Each scene shows the same named points in several views. A view is turned or mirrored, shifted and resized as a whole, has a little noise and may leave points out.
In the rows, 128 means zero.

Scene 1
View 1
tozo: [149 112  92 123 163 118 127  75 177 118 163 105 119 133  62 127 118 119
 107 173 102 133  91 128 104 118 149  99 140 115 142 141 102 190 105 105
 120 139 199 150 121 119 153 112  66 118 154 135 104 105 137 115 102 147
 152 143 138 129 133 130 147 126 121 105]
dav: [112 102 104 161 129 118 126 107 170 147 141 105 183 129 153 130  91 125
 104 132 129 140 143 153 104 150 154  88 132 138 123 176 150 118 148 119
 151 106 108 147 105 104 137 119 133 132 109  98 122  95 158 107  83 114
 137 128 131 129 122 117 139 124 132 135]
ropav: [106  89  81 168 143 129 121  79 205 140  99 118 100  92 125 124 114  98
  84 135  90  80  70 140 125 146 195  80 115 146  87 138  62 158 139 123
  83 175 166  93 105 113 155  75  54 131 170  95 126  95 137 100  86 163
 125 120 149 111 144 104 103 137 105  95]
mub: [139 122 102 138 117 112 111  95 176 159 160 120 144 149 108 131  99 138
 126 145  98 133 121 126 124 132 161  96 138 114 137 162 114 142 113 114
 129 120 140 137 132 101 143 105 113 115 126 118 118  94 136 104 114 119
 141 132 131 126 130 133 155 122 129 124]
poga: [ 99 118  92 177  96  95 119  81 189 165 121 129 163 135 134 113  98 143
 150 130 113 103 127 129 140 133 152  86 131 134 107 133  98  93 136 133
 114 142  85  96 138  96 113 120 148 112 115  79 134  91 124 105 130 124
 110 124 141 120 136 119 113 139 137 147]
tisop: [125  91  79 142 152 118 135  83 183 113 125 100 151 119 113 125 113 116
 109 147 126 121  99 143 108 129 143  93 127 144 117 143 110 141 140 119
 124 140 145 141 103 116 123 115  92 116 130 110 122 103 142 117  86 143
 134 137 140 129 126 113 113 139 123 118]
Poz: [137 120 113 139 156 126 130 111 170 121 172 122 169 126 110 136 114 109
  81 167 108 145 134 168  94 132 173  97 128 113 154 164 132 179 132  86
 146  98 178 170 110 127 163 121  81 151 144 123 111 100 163 119  80 131
 154 136 129 115 140 122 150 116 113 116]
bel: [ 96 133 110 188 136 119 124  67 160 148 165 118 130 131  64 121 106 130
 114 183 102 114 128 116  96 129 146  90 147 109 133 131 110 168 104 104
 128 124 151 115 141 110 170 136 125 135 155  69 126  95 134 121 138 135
 136 132 149 108 131 140 141 102 125 147]
bim: [131 117  97 146 134 113 119  81 171 147 160 112 125 143  80 126 104 134
 119 164 101 127 108 117 114 128 151  96 146 119 132 148 110 156 103 115
 123 132 155 131 129 106 152 116 105 118 137 113 114  98 136 110 118 129
 145 138 140 126 128 136 148 119 130 124]
lofuv: [135 112  95 144 121 115 101  84 180 172 142 118 112 141 101 127  96 135
 125 145  83 120  99 112 131 138 167  92 139 124 120 159  96 148 107 126
 105 146 148 115 136  95 151  90  99 112 138 119 114  90 130  98 114 131
 138 133 141 122 130 131 149 124 124 115]
minal: [158 144 122 128 119 124 105 111 178 160 194 145 133 152  93 139 110 125
 100 164  67 140 128 148 120 125 198 110 132  89 162 167 106 196 104  83
 126 108 192 155 144 114 187  99  76 145 161 142 101  94 150 113 110 124
 162 130 123 106 148 141 182 109 108 107]
Gezo: [113 130 110 167 122 118 120  93 177 156 154 130 151 135 110 124 105 122
 111 155  96 119 131 143 120 132 173  96 134 110 135 148 105 151 125 104
 125 120 149 124 133 110 161 117 110 138 148 102 124  93 143 115 114 130
 138 123 137 109 141 128 141 115 118 129]
nom: [108 109  84 161 119 104 133  88 197 136 108 126 170 119 143 115 111 121
 125 135 117 103 113 150 137 129 165  90 119 140 105 129  88 113 151 124
 114 147 111 115 115 113 111 115 112 125 126  96 133  99 135 111 105 139
 112 122 142 116 142 108 100 145 125 128]
Zuke: [ 95 107  88 175 129 103 138  73 173 131 125 107 172 123 111 114 105 129
 132 150 137 112 121 132 112 128 125  87 137 138 112 125 115 113 137 122
 130 134 107 121 118 110 112 138 142 119 116  77 133  99 133 115 114 135
 118 129 147 124 123 121 107 136 138 150]
Bedi: [132  98  88 140 129 109 113  83 173 158 138 108 128 136 109 125  99 138
 123 140 104 124 100 114 122 140 150  92 137 136 115 161 111 131 118 131
 111 145 134 125 117  97 134  97 106 104 123 119 119  91 131 100 105 129
 136 133 136 133 122 126 137 131 130 119]
buki: [160 128  87 103  97  78 127  96 185 130 153 132 208 168 123 115 108 164
 176 136 128 149 141 144 153  99 125 113 134 118 154 144 121  95 127 124
 143 114 103 166 140 106  79 138 138  87  86 144 113 104 130 120 118 111
 127 139 120 137 132 133 131 155 147 144]
gazup: [110 121  99 168 119 113 113  76 172 167 150 119 129 139  89 121  99 140
 130 159  95 114 116 113 122 131 154  92 145 120 123 140 104 143 108 120
 119 139 132 106 140  98 150 118 125 118 139  90 124  92 128 109 133 126
 131 127 147 119 132 135 142 118 128 136]
gopun: [114 129 102 160  94  95 127  98 177 149 144 134 211 149 144 113  98 146
 152 133 129 132 162 151 132 119 140  98 131 120 136 143 127  89 144 119
 151 110  82 136 134 108 106 142 167 115  96  95 132  94 138 114 122 108
 119 126 126 119 134 126 125 135 142 160]
Pav: [ 94 139 109 191  96 111 114  91 185 172 146 143 154 137 123 116 100 130
 125 149  92 102 141 139 134 131 177  90 129 113 120 135  89 130 126 109
 123 128 116 103 147 103 150 125 135 140 146  75 135  89 135 110 137 124
 120 118 142  99 144 126 131 119 120 145]
pum: [142 108  81 127 124  98 124  78 188 134 135 111 157 138 112 122 110 138
 145 141 116 124 100 130 139 117 139  96 132 133 122 139 102 122 126 129
 115 148 130 137 121 107 101 112 108  99 117 130 117 105 130 110 106 133
 126 134 137 134 132 121 119 148 133 125]
betul: [111 116  85 159 123 104 132  70 186 135 130 117 150 131  97 114 112 132
 139 153 118 109 109 127 125 116 138  94 133 131 120 118  87 126 126 122
 116 145 127 115 132 109 118 125 117 115 130  94 126 102 126 118 121 139
 120 130 146 120 133 127 113 140 129 139]
Kigem: [120 103  93 153 140 114 121  78 170 141 143 102 144 131 100 125 104 130
 117 153 120 129 110 121 105 137 140  88 140 132 121 155 121 139 120 126
 129 130 137 132 116 109 137 117 115 115 124 103 121  96 137 108 103 129
 135 135 141 132 124 128 134 127 134 131]
View 2
bim: [147 121 123 136  99 133 139 128 143 117 126 150 110 132 123 142 131 143
 136 109 112 122 136 128 146 143 132 140 118 153 116 151 151  73  71 100
  96 150 133 144 153 110 143 154 109 142 134  89 130 129 132 107 109 111
 127 144 171 136 143 122 145 130 118 159]
Kigem: [125 119 122 132 124 120 138 118 146 112 118 153 114 122 116 152 131 145
 148  93 125 139 131 118 147 142 119 133 119 136  88 156 152  90  87  89
  89 160 155 146 152 111 136 140 115 142 133 111 138 142 138 121 104 112
 126 143 157 140 147 107 144 142 108 156]
mub: [145 101 126 142  94 116 139 122 156 104 146 149 101 125 113 160 101 139
 148 116 112 111 131 117 137 142 142 138 117 152 115 146 145  85  81 104
  88 169 155 147 164 117 147 154 110 138 119 107 144 117 125 122  89 121
 130 157 165 157 138 126 143 144 123 150]
buki: [149  77 148 158 100 120 118 148 167  69 140 140 123 116 135 157  43 150
 146 132 113 103  70 122 138 133  99 133  55 169  92 145 177 124 134  78
  89 196 200 157 151 134 102 188 124 125  85 162 200  95  76 130  31 114
 153 153 147 147 150  87 157 180  82 131]
nom: [108 126 119 177 161  87 139  88 157 102 133 144  88 134 112 166 118 164
 163 100 155 131 122  69 130 148 112 103  86 120 104 168 187 115 149  64
  77 184 176 137 151 135 130 158 126 100 164 143 142 143 140 113 107 128
  80 116 135 143 158 101 148 171 107 138]
Pav: [126 136 139 166 124 107 133 112 148 101 188 160  83 133 117 182  81 176
 145 123 104 111 146  65 143 159 140 120 120 142 145 184 152 109 124  84
  63 180 135 162 178 126 163 144 127 100 146 121  93 166 131 103 119 142
 118 123 136 127 166 112 143 145 141 165]
bel: [141 164 140 131 106 150 134 130 128 120 149 151 114 133 132 150 126 173
 124 104  91 137 150 114 168 152 128 140 132 144 126 184 134  78  87  99
  72 144  97 167 174 112 158 137 119 137 148  91  83 166 132  91 125 110
 128 129 158 107 165 103 139 108 125 181]
minal: [164 124 119 168  54 129 157 122 145 124 190 128 104 167 125 167 104 132
 125 127 110  84 128 109 137 147 181 143 162 158 138 146 143  47  46 154
  86 160 113 138 179 110 158 174 117 166 143  73  92  59 135  94  84 101
 131 191 198 170 116 175 118 100 131 144]
lofuv: [138  98 107 147 107 108 145 113 152 107 141 152  96 135 108 161 124 131
 151 111 123 106 149 107 121 143 146 135 117 151 121 134 158  85  73  98
  98 167 154 137 151 120 152 152 107 128 132  98 144 124 137 122 107 128
 116 147 168 157 136 144 145 149 130 147]
tisop: [109 128 111 150 147 109 152  94 151 118  98 135 112 141 118 144 153 144
 151  89 159 143 117 105 143 135 107 111 105 119  77 155 167  88 106  83
  91 162 168 133 147 117 120 156 120 143 154 123 145 122 145 106 100 103
  89 144 162 143 147 101 141 146  91 141]
Gezo: [131 138 127 161 111 116 143 113 144 113 166 144 103 142 118 171 104 159
 142 116 120 118 133  86 144 151 144 129 132 134 119 171 150  85  98 105
  72 168 134 153 177 124 154 148 125 129 147 107  99 122 136 106 107 120
 115 156 158 143 148 123 132 128 126 158]
gopun: [116 107 159 151 130 100 114 133 159  78 174 155 108 109 128 182  27 168
 164 121 114 124  91  86 155 143 104 124  86 138  90 178 158 142 147  72
  55 194 192 173 174 136 127 151 132 112 108 172 137 144  97 144  62 133
 152 138 127 132 167  62 141 177 102 143]
Poz: [125 142 124 165 100 120 153 109 148 128 154 119 123 172 127 160 118 140
 137 101 147 132  91 110 157 134 142 125 165 118  74 168 144  57  70 144
  66 161 134 140 174 109 131 160 136 186 150 115  84  60 148  95  73  88
 119 201 195 158 123 124 104 105  98 136]
ropav: [107 147  82 186 166  83 174  50 145 132 113 143  68 166  97 154 211 141
 153  86 173 125 176  61 113 163 152  95 123 111 131 154 186  73 100  85
  96 161 142 109 137 120 160 147 115 101 208  88 117 137 189  92 165 126
  29 125 160 153 142 153 147 141 132 144]
dav: [ 98 105 136 135 139  80 133 109 159 108 146 151 109 127 105 184  84 137
 173  90 138 151 106  91 150 134 110 128 141 114  47 167 138 112  99  93
  58 179 189 157 177 123 134 123 127 157 118 152 119 125 139 142  77 129
 141 168 154 157 142  83 125 159 103 139]
Bedi: [135  99 112 132 126 104 144 113 152 107 117 155  95 122 102 155 138 131
 157  95 128 121 149 113 132 141 127 134 110 142 103 138 157  91  80  84
 105 162 165 138 141 118 147 144 106 128 128 109 156 140 138 129 110 125
 115 136 163 153 143 120 150 156 121 149]
gazup: [129 136 124 143 124 128 131 120 142 107 142 161  96 118 115 160 117 164
 144 115 103 124 155  98 144 153 129 131 104 143 133 166 155 101 104  75
  82 160 136 154 162 119 159 140 117 108 144 107 124 177 127 105 125 131
 114 115 144 126 166 108 154 145 133 169]
betul: [129 134 127 152 136 127 133 112 141  98 120 150 102 126 130 145 125 170
 141 109 128 125 135  98 143 150 108 119  80 139 120 166 172 102 126  67
  87 165 151 147 145 124 135 161 117 103 152 123 145 157 124 102 113 114
  97 113 139 123 165  94 157 155 105 161]
Zuke: [108 132 137 133 158 115 127 113 145 105 118 153 110 117 120 154 110 170
 155  97 134 149 118  99 155 144  94 122  88 125  84 180 160 119 135  57
  71 166 171 155 156 126 128 139 127 118 138 145 138 175 124 119 107 119
 118 115 130 116 171  63 146 163  97 156]
View 3
Zuke: [148 110 106 149 106 123 129 178 152  84  98 117 165 152 187 165 127 153
 125 122 117  88 124 139 125 116  98 108 101  97 140 114 155 126 142 138
  86 149 137 119 153 121 111 100 128 119 112 104 119 143  86 170 156 154
 120 145 144 131 147 161 125 154 127 122]
Poz: [ 65  68 135 163 108 120 100 105 101  74 152 110 110 174 146 113 127 171
 135  68 133 124 182  96 119  68 137 148  73 124 108 137 128 177 154 132
  80 123 107 100 128 151 118 137 143 125 138  83 141 158 123 172 178 136
 178 175 160 109  98 127 102 116 152 131]
gopun: [137  85  96 150  97 123 135 187 141  80 138 142 161 126 151 132 124 131
 109  95 123  66  81 134 183 138 107 112  83  92 163  85 157 129 142 158
  73 108 147 117 175 118  99  99 140  87 128 114 136 153  92 160 157 166
 106 163 169 116 116 182 130 157 120 131]
minal: [ 52  81 147 128 121 137 134  89 103  97 157 121  90 175 120  91 140 156
  99  61 154 140 148  67 133  73 162 139 108 130 134 157 111 189 165 139
 109  82  78  87 117 182 118 149 150 118 116  79 140 199 125 147 187 125
 188 142 192 109  92  98 106 100 167 140]
bim: [113 106 121 139 115 138 140 135 139  92 104 113 137 168 165 131 135 155
 117  96 132 131 135  99 117  77 133 125 115 117 133 158 144 159 158 141
 115 115  99  90 128 158 121 133 134 129  91  93 129 174 106 159 172 144
 145 129 176 127 130 113 122 130 142 135]
pum: [123 105 124 135  96 128 133 146 141  84 104 130 144 128 148 134 139 156
 140 121 134 113 126 132 131  78 132 122 114 125 148 143 165 115 141 155
 122 121 135 111 149 131 101 121 139 109 101 127 114 157 127 140 157 144
  90 131 151 130 151 140 120 134 135 122]
betul: [137 115 117 130 116 127 138 163 150  91  92 120 145 152 173 157 138 147
 127 129 127 105 125 131 123 102 105  95 128 114 150 133 146 124 147 140
  99 140 124 120 149 144 100 105 133 116 103 110 110 156 108 156 159 132
 126 129 140 128 154 144 113 135 145 117]
tozo: [ 91  97 132 146 122 148 127 110 127  91 105 109 115 174 159 123 139 170
 142 102 139 151 173 101  84  31 148 135 116 134 123 178 139 158 161 131
 118 129  87  92 111 174 120 144 141 141  93  97 121 175 145 160 167 126
 151 135 150 123 140  98 104 116 154 135]
Pav: [113 109 120 113 113 109 148 157 140 100 118 116 134 168 162 157 135 130
  81 105 126  95 109 101 152 158  97  91 127  92 154 110 121 152 147 140
  80 118 118 123 151 150 106 105 138 101 120  79 120 169  70 163 180 124
 167 136 180 124 125 149 121 127 153 111]
Bedi: [116 118 128 127  83 121 148 140 140  89 104 121 146 139 155 143 138 164
 120 107 128 128 143 115 127  89 131 130 115 107 134 152 167 142 143 145
 136 118 121  96 134 129 118 132 125 116  91 104 118 158  93 152 178 148
 114 122 175 142 138 119 136 137 143 134]
mub: [104  98 124 132 101 128 140 133 131  88 123 131 136 146 145 120 133 154
 108  89 135 121 125 102 141  93 138 134 106 110 142 141 153 156 157 152
 120 100 113  93 135 146 117 131 137 112 103 101 130 174 100 153 171 147
 129 136 187 128 116 126 126 130 141 142]
Gezo: [ 97  99 129 125 113 121 134 133 122  92 124 114 122 170 153 138 131 150
  99  90 129 117 140  99 134 114 117 115 110 105 136 131 125 164 154 140
  88 124 109 108 135 150 116 122 138 116 118  81 129 169  92 163 183 129
 167 144 177 123 116 133 120 121 152 121]
dav: [115  83 119 155  72 103 113 149 120  69 143 124 157 138 157 135 123 169
 118  78 114  97 153 118 150 120 120 146  60  93 120 116 168 158 136 144
  89 125 145 102 149 100 124 129 122 109 128  93 139 137  77 171 173 170
 126 170 182 125 102 151 136 150 122 135]
Kigem: [122 107 122 145 100 128 134 146 136  84 103 116 149 157 172 142 134 165
 121 100 126 123 148 115 119  88 123 136 100 105 131 144 163 150 149 138
 115 128 119  96 132 134 122 131 125 124 102  91 125 155  99 165 167 157
 128 137 164 132 134 127 125 141 135 134]
poga: [143 123 112 114  90 109 148 179 154  93  99 126 157 134 162 166 135 137
 101 124 118  88  98 132 163 157  97  90 125  91 159 111 159 118 138 155
 101 124 149 125 170 119 105 100 133  93 111 108 112 153  71 150 168 144
 110 127 172 135 147 161 139 145 138 115]
ropav: [ 88 136 173  87  75  73 126 106 123  95  86  90 111 165 158 188 150 184
 130 136 113 148 217 117  96 121 110  99 161 119 108 177 141 133 121 124
 133 163 131 132 129 128 103 138 128 125 115  89  91 141  85 149 201  81
 154 111 152 148 162 114 121 102 196  84]
nom: [120 108 135 121  89  95 127 155 135  89 113 120 139 138 157 169 132 158
 130 125 116 103 147 142 142 133 102 100 123 107 138 127 154 113 127 142
  96 142 154 137 163 111  91 108 134 101 125 112 108 135  94 150 172 120
 115 137 144 134 151 161 118 131 154 100]
lofuv: [ 96 116 134 119  92 124 147 126 132  93 115 117 130 147 145 130 140 159
 106  99 136 133 135  99 134  98 140 127 118 113 136 157 156 152 148 145
 129 105 115  98 132 143 114 139 133 113 100  99 117 176  96 143 180 136
 129 122 186 133 130 113 129 128 149 129]
tisop: [114 102 131 145  92 114 112 139 129  77 109 111 140 150 167 153 134 178
 151 114 122 123 176 132 108  81 126 126 102 118 117 147 164 132 133 137
 107 146 133 113 137 124 112 127 128 126 112 107 113 136 116 162 163 137
 121 149 139 134 146 136 116 132 145 117]
View 4
pum: [114 144  92 124 173 147 131  87  97 112 144 158 127 131 148 119  95  99
 134 171 107 127 126 102 128 138 164 144 133 133 148 115 161 134 156 105
 155 123 113 183 123 112  99 149 113 129 131 115 107 139 166 147 121 100
 153 149  94 147 154 138 110 148 106 187]
Bedi: [ 87 134 102 136 156 141 139  83 103 115 149 145 113 129 147 104 114 128
 142 132 103  97 146 127 133 158 170 142 125 134 131 143 185 121 167 110
 137 142 117 161 140 129  90 177 130 131 109 105  92 156 164 138 121 118
 168 146  97 151 163 110 102 141 113 193]
Kigem: [ 89 132  92 125 162 145 121  95  89 112 140 130 106 139 162 107 129 124
 142 141 104 110 136 139 140 162 149 129 126 136 140 139 167 119 144 115
 134 135 117 157 138 138 101 166 132 133 114 106  89 155 171 141 125 116
 184 154 121 138 173 100 109 122 142 196]
gazup: [ 91 138 115 129 155 144 110  73  97  92 133 103  99 145 134 100 117 157
 156 124 104  88 118 161 138 146 162 135 114 136 123 151 194 136 181 126
 135 136 122 151 132 143 108 184 119  99 130 115 122 158 157 138 143 130
 161 151 114 120 165  86 112 136 165 176]
tozo: [ 84 170 118 137 130 201  83  74  65 125 163 146  61 140 138 117 109 119
 121  84  84 123 132 143 153 181 129  77 146 101 138 144 195 126 116 140
 150 114 145 153 179 109 108 111 123 130 120  92  70 147 182 135 128 105
 190 146 136 157 196 142 114 167 122 194]
Zuke: [115 134  87 105 194 115 125  94 104  78 122 117 118 147 179 108 134 121
 149 201 125 129 116 128 140 141 139 150 135 152 163 113 132 124 149 104
 134 142 101 157 114 148 106 176 120 123 151 127 117 136 175 134 126 118
 164 148 117 114 141  72 126 110 173 199]
bel: [ 87 153 119 124 152 160  81  78  77  85 129  80  72 155 151  98 127 170
 160 103 102 103 111 189 149 152 138  97 113 126 131 149 187 132 155 145
 132 129 130 130 151 147 131 159 119  91 142 114 119 159 176 128 147 142
 184 156 153 106 177  69 122 119 208 180]
tisop: [114 147  93 113 174 135 117  99  87 106 145 143  85 138 186 113 127 107
 128 156 104 138 144 116 148 170 139 117 145 133 169 126 155 106 124 104
 142 137 120 159 142 128  96 144 122 146 128 107  80 127 192 118  99 111
 172 130 119 144 156 114 121 142 114 217]
Gezo: [110 155 123 134 171 143 110 102  86  99 141  97  93 143 155  84 120 175
 142 117 100 125 152 168 149 154 152 116  97 131 127 140 202 120 174 134
 136 130 125 142 126 117 133 141 119 118 119 115 127 154 182 112 114 125
 169 131 131 132 179 105 133 121 148 170]
dav: [115 135  85 141 201 116 144 143  89 116 132 124 140 134 195  85 151 151
 137 162 120 140 181 141 140 167 149 145  97 163 130 122 145  99 159 105
 122 141  96 148 100 124 124 160 147 162  95 117  96 170 192 139  94 113
 202 142 122 140 166  89 124  66 132 185]
buki: [124 150  76 137 203 158 128 126  87 130 140 173 186 132 144 116  84 107
 137 214 117 139 120 110 104 100 160 167 109 152 124  82 125 168 172 114
 162  95  84 207  92  83 124 127 116 134 120 139 139 167 164 204 137  72
 172 178  94 159 160 157 110  85 129 138]
betul: [116 151 102 106 172 130 119  78 102  82 136 122  98 146 155 117 102 123
 147 172 109 127 107 128 138 133 152 134 137 132 160 126 163 136 157 117
 148 134 116 168 125 132 105 159  99 110 156 125 123 129 165 125 131 119
 149 144 110 119 145 104 121 151 151 191]
ropav: [118 158 133 111 144 110 137  61 121  75 168 116  34 137 166  99 112 140
 129 105  92 129 169 121 169 190 173 103 138 109 174 170 234  87 163  98
 139 173 159 141 149 147  76 169  99 123 142  92  81  98 180  32  77 142
 125  73 110 128 137 112 133 223  72 234]
poga: [123 130  97 113 192  91 152  93 123  74 121 115 139 144 159 101 109 145
 162 202 123 118 123 124 128 122 183 178 109 159 147 122 163 131 204  99
 136 145  97 167  93 143 102 196 103 104 147 142 145 141 157 125 126 126
 133 136  91 116 121  78 120 128 147 179]
mub: [ 93 147 111 151 164 158 123 104  90 119 148 131 120 132 137  90 106 149
 146 121 100 107 149 147 137 148 165 133 108 129 107 138 194 130 174 128
 139 119 118 166 129 114 115 154 126 125 100 112 110 167 170 154 127 113
 177 153 109 154 179 124 109 114 124 160]
Pav: [119 153 126 125 179 118 122 100 103  72 132  75 104 145 151  79 113 194
 161 142 112 118 139 177 146 130 169 139  86 145 129 143 204 131 206 129
 137 139 118 143  99 127 134 171 101  90 140 135 159 152 169 106 124 137
 146 127 124 110 152  80 135 121 166 158]
nom: [139 152 101 110 193 101 145 101 113  77 137 124 109 141 181 103 106 132
 135 195 116 144 145 112 146 141 167 146 119 146 168 122 167 116 175 100
 148 147 115 166 105 125 101 161  99 128 151 132 126 118 181  95  97 121
 137 113 102 122 125 103 134 145 111 198]
gopun: [130 141  81 127 218 111 140 139 102  95 115 118 174 142 170  94 115 152
 155 220 131 140 138 138 119 106 160 178  86 169 129  95 132 143 191 111
 141 120  80 177  68 109 132 159 118 124 124 150 157 164 173 158 118 106
 171 158 115 125 144  95 127  62 170 152]

Which points are out of place in each view (at most two, in the order of its rows)? Write - if all are in place.
view 1 => lofuv
view 2 => gazup
view 3 => -
view 4 => -
